Each scene shows the same named points in several views. A view is turned or mirrored, and shifted as a whole, has a little noise and may leave points out.
(in the rows, 128 means zero)

Scene 1
View 1
<230>: 129 134 137 131 159 130 131 144 132 106 123 121 157 124 170 119 126 149 112 122 158 137 142 125 145
<281>: 147 129 146 148 130 103 159 166 130 127 115 115 149 127 138 102 169 156 104 129 174 165 143 86 143
<14>: 115 131 172 117 176 130 153 141 136 148 129 135 160 113 183 145 127 142 126 129 158 159 140 139 137
<60>: 136 139 122 139 135 121 138 157 119 90 109 129 147 120 133 97 127 147 105 117 146 129 143 113 143
<233>: 125 145 139 142 128 116 135 143 142 121 105 139 132 103 144 121 142 121 107 132 143 147 143 101 137
<308>: 117 130 161 133 136 110 138 131 143 154 120 142 146 113 184 140 159 121 113 146 171 158 125 102 129
<114>: 100 130 142 125 152 115 144 116 114 138 127 150 138 106 157 127 119 118 121 111 142 133 127 146 131
<61>: 123 151 145 122 136 140 128 163 156 96 90 148 144 100 150 132 113 136 105 148 131 138 159 113 128
<38>: 105 138 168 146 151 107 130 95 159 168 127 141 116 89 177 136 133 90 125 123 142 162 128 116 131
<256>: 115 127 130 155 112 95 127 106 138 137 125 132 116 114 152 113 157 107 103 121 160 141 127 99 128
<33>: 129 144 108 141 156 129 128 143 113 90 119 121 148 115 146 110 124 137 115 106 144 126 143 124 165
<164>: 105 114 149 128 132 105 145 116 129 148 133 136 139 127 170 131 146 130 109 125 171 145 129 129 116
<289>: 120 140 159 146 104 93 148 134 138 143 98 166 115 92 123 101 140 106 103 133 132 149 127 92 113
<121>: 114 139 151 131 138 117 142 136 136 125 109 150 131 100 142 118 118 122 112 124 133 142 141 122 126
<48>: 129 136 152 138 97 102 150 159 139 111 91 159 125 107 108 85 128 138 90 134 133 137 142 97 101
<179>: 122 162 131 137 109 124 127 161 145 98 74 167 124 83 120 119 125 108 100 147 115 133 150 93 131
<66>: 122 127 129 143 124 109 121 122 133 115 120 135 140 123 166 111 142 126 104 128 164 130 125 106 129
<309>: 130 134 136 150 137 116 127 125 151 105 120 119 123 112 144 95 118 132 106 111 141 140 148 112 132
<127>: 111 123 155 141 132 99 145 113 133 155 129 137 130 112 159 121 147 118 112 121 159 153 127 116 124
<140>: 130 143 131 138 171 127 141 142 111 103 122 127 150 109 146 103 113 139 121 102 137 134 137 133 160
<97>: 108 120 125 128 114 111 153 136 127 107 117 130 123 126 114 102 122 147 98 109 146 131 160 137 110
<185>: 129 132 131 128 146 133 133 156 144 103 118 113 155 129 167 130 139 155 106 134 167 145 156 116 141
View 2
<256>: 146 84 114 106 148 121 144 159 123 150 137 97 125 122 127 132 161 135 129 104 125 91 120 136 105
<185>: 99 111 117 110 126 128 140 158 98 136 158 143 150 114 163 128 147 124 107 126 120 138 115 131 146
<127>: 150 102 104 106 130 126 139 144 118 125 146 104 137 136 130 114 150 136 117 110 112 83 131 127 115
<61>: 114 131 128 106 125 98 147 151 113 106 132 150 126 116 150 155 170 133 109 125 141 142 141 136 162
<233>: 130 116 123 106 135 120 145 154 127 124 136 121 128 121 148 145 162 132 111 119 137 118 135 138 123
<97>: 142 118 130 125 126 127 139 172 109 140 92 141 126 138 135 118 161 130 135 137 120 122 99 110 141
<33>: 101 99 123 131 108 130 127 149 128 148 126 147 148 100 144 128 154 110 120 155 147 133 121 137 125
<66>: 120 90 117 99 126 110 144 163 107 145 142 121 137 107 135 127 156 128 129 116 128 100 119 135 119
<140>: 105 108 115 134 97 131 122 133 128 125 125 144 147 107 145 120 150 114 116 163 139 121 129 131 122
<230>: 98 105 112 117 110 124 131 145 103 129 152 142 150 107 152 121 147 121 113 138 124 123 121 131 137
<289>: 160 126 131 91 134 110 157 159 132 107 109 100 109 135 137 147 172 146 121 113 136 89 139 130 104
<281>: 116 127 133 92 134 155 153 173 109 130 146 110 141 125 185 127 142 130 97 132 116 117 106 125 97
<309>: 114 98 113 129 130 122 129 146 112 128 119 118 112 111 143 143 166 134 129 136 126 118 108 132 125
<179>: 136 132 143 99 135 96 159 162 142 114 105 135 110 115 143 175 185 133 116 122 164 133 149 144 135
<60>: 105 115 135 113 112 125 141 166 117 137 114 142 137 106 156 132 157 119 123 149 141 128 112 129 120
<164>: 144 99 105 104 125 120 139 152 103 134 153 119 150 137 125 101 142 133 122 108 106 87 125 121 133
<38>: 153 91 84 122 138 113 126 110 130 106 161 91 123 133 114 133 159 143 111 101 115 82 156 141 126
<48>: 141 141 146 90 126 110 162 179 113 108 87 121 105 131 154 149 175 143 128 129 135 109 115 118 117
View 3
<281>: 162 132 156 109 77 179 160 149 120 110 165 141 132 137 127 131 136 109 91 154 117 166 146 116 150
<179>: 156 175 147 151 118 103 106 139 117 101 156 163 169 181 121 123 153 117 87 137 103 135 141 134 116
<60>: 174 146 159 131 97 128 129 142 122 112 163 121 144 142 120 100 140 103 114 157 93 157 121 122 146
<230>: 176 127 144 127 104 140 123 120 123 136 164 121 129 114 129 93 138 111 122 134 112 156 130 110 145
<289>: 133 145 140 124 134 141 110 162 99 88 154 157 142 167 125 146 124 115 92 153 112 136 161 145 112
<121>: 160 139 134 135 132 134 100 136 119 111 164 136 136 140 138 116 129 119 109 143 112 143 143 133 114
<66>: 143 134 147 119 103 135 117 135 97 124 143 126 132 129 104 112 120 104 120 139 118 140 149 123 143
<233>: 154 149 140 137 109 138 117 135 113 116 155 142 142 151 129 128 135 116 99 134 118 147 146 126 131
<33>: 180 145 148 147 104 118 120 131 121 127 159 100 141 134 128 102 134 108 125 145 98 166 113 114 160
<14>: 180 107 118 117 125 158 108 111 129 134 178 129 125 96 158 109 131 137 115 128 134 153 153 108 123
<256>: 123 143 138 127 109 148 112 145 91 118 134 119 124 144 108 143 102 103 112 138 125 141 159 135 140
<97>: 163 157 156 127 93 143 102 145 134 100 164 107 126 143 121 100 110 100 115 176 101 144 133 146 105
<140>: 184 130 141 144 128 127 119 136 123 123 170 104 134 126 144 104 138 114 126 149 95 169 112 116 153
<127>: 140 122 128 117 124 160 108 140 102 114 152 122 120 125 132 139 107 119 112 142 131 145 162 131 126
<308>: 147 116 128 109 112 157 119 124 101 128 155 143 135 115 129 131 124 127 107 123 141 141 170 110 136
<114>: 163 123 123 128 139 127 87 131 110 115 164 102 133 117 141 117 108 127 129 148 119 146 147 125 122
<185>: 174 139 149 125 78 150 130 113 132 137 163 131 133 118 125 95 141 111 110 131 120 153 137 109 139
<61>: 173 157 145 141 109 121 107 116 134 123 167 161 150 146 129 93 157 118 97 127 111 136 138 122 111
<38>: 129 122 106 143 157 157 91 125 100 132 144 132 111 128 146 149 111 124 110 109 138 140 164 136 122
<48>: 150 155 162 119 113 140 121 164 117 83 165 164 144 168 114 114 140 103 91 170 95 136 144 148 104
View 4
<185>: 144 128 118 120 153 91 110 142 115 157 99 122 125 157 131 128 102 144 129 136 124 121 121 141 120
<66>: 133 127 131 106 140 141 114 135 132 116 125 120 113 154 131 127 111 147 119 140 128 126 127 126 124
<281>: 144 149 110 111 131 95 141 143 150 151 127 162 133 172 121 141 104 134 123 125 136 146 113 141 139
<140>: 128 130 130 118 138 95 89 138 137 140 97 131 118 125 98 130 125 104 105 164 118 115 143 131 123
<164>: 143 124 139 117 157 154 101 121 124 143 134 116 122 143 132 115 115 135 114 114 140 158 129 138 138
<308>: 159 102 130 111 148 134 117 135 143 147 145 111 121 150 129 130 118 146 126 105 134 136 130 140 148
<33>: 121 136 123 117 140 98 95 147 134 134 86 129 110 133 108 131 122 121 116 169 109 117 133 119 113
<61>: 131 120 111 120 144 95 115 154 129 132 105 75 134 175 142 135 116 104 124 134 111 95 139 155 118
<60>: 118 147 115 110 135 100 111 147 135 125 98 132 128 160 118 134 111 116 112 164 117 121 132 130 118
<97>: 104 169 125 124 145 133 109 128 117 122 99 119 132 163 137 116 113 93 105 146 128 151 126 144 107
<38>: 155 103 156 124 137 155 114 123 152 133 151 92 88 116 133 124 146 108 119 87 140 118 137 151 135
<289>: 121 140 123 109 122 153 140 141 168 99 150 103 126 173 138 138 134 90 110 113 131 134 136 149 138
<233>: 132 132 120 117 134 119 127 148 149 127 122 108 116 159 134 136 126 114 125 124 121 121 129 139 126
<121>: 128 128 129 120 139 126 108 137 141 127 123 96 126 150 128 127 129 92 110 128 126 121 142 149 127
<127>: 143 125 140 117 141 152 116 124 144 134 143 119 113 139 128 122 128 120 114 109 141 150 129 142 139
<309>: 126 147 139 117 127 118 121 129 129 116 111 124 103 145 131 124 117 109 114 140 133 105 129 146 105
<14>: 161 98 136 123 162 106 87 127 124 178 125 104 132 130 114 121 121 116 114 112 133 133 143 155 146
<114>: 132 114 143 122 152 147 82 127 136 137 123 98 117 121 114 117 137 102 104 130 126 142 146 136 135
<48>: 110 159 109 106 123 128 140 143 146 98 131 111 148 199 141 136 113 84 105 135 128 128 135 156 123

Which points are out of place in each view (at most two, in the order of its rows)? Write - if all are in place.
view 1 -> <308>
view 2 -> -
view 3 -> -
view 4 -> <114>
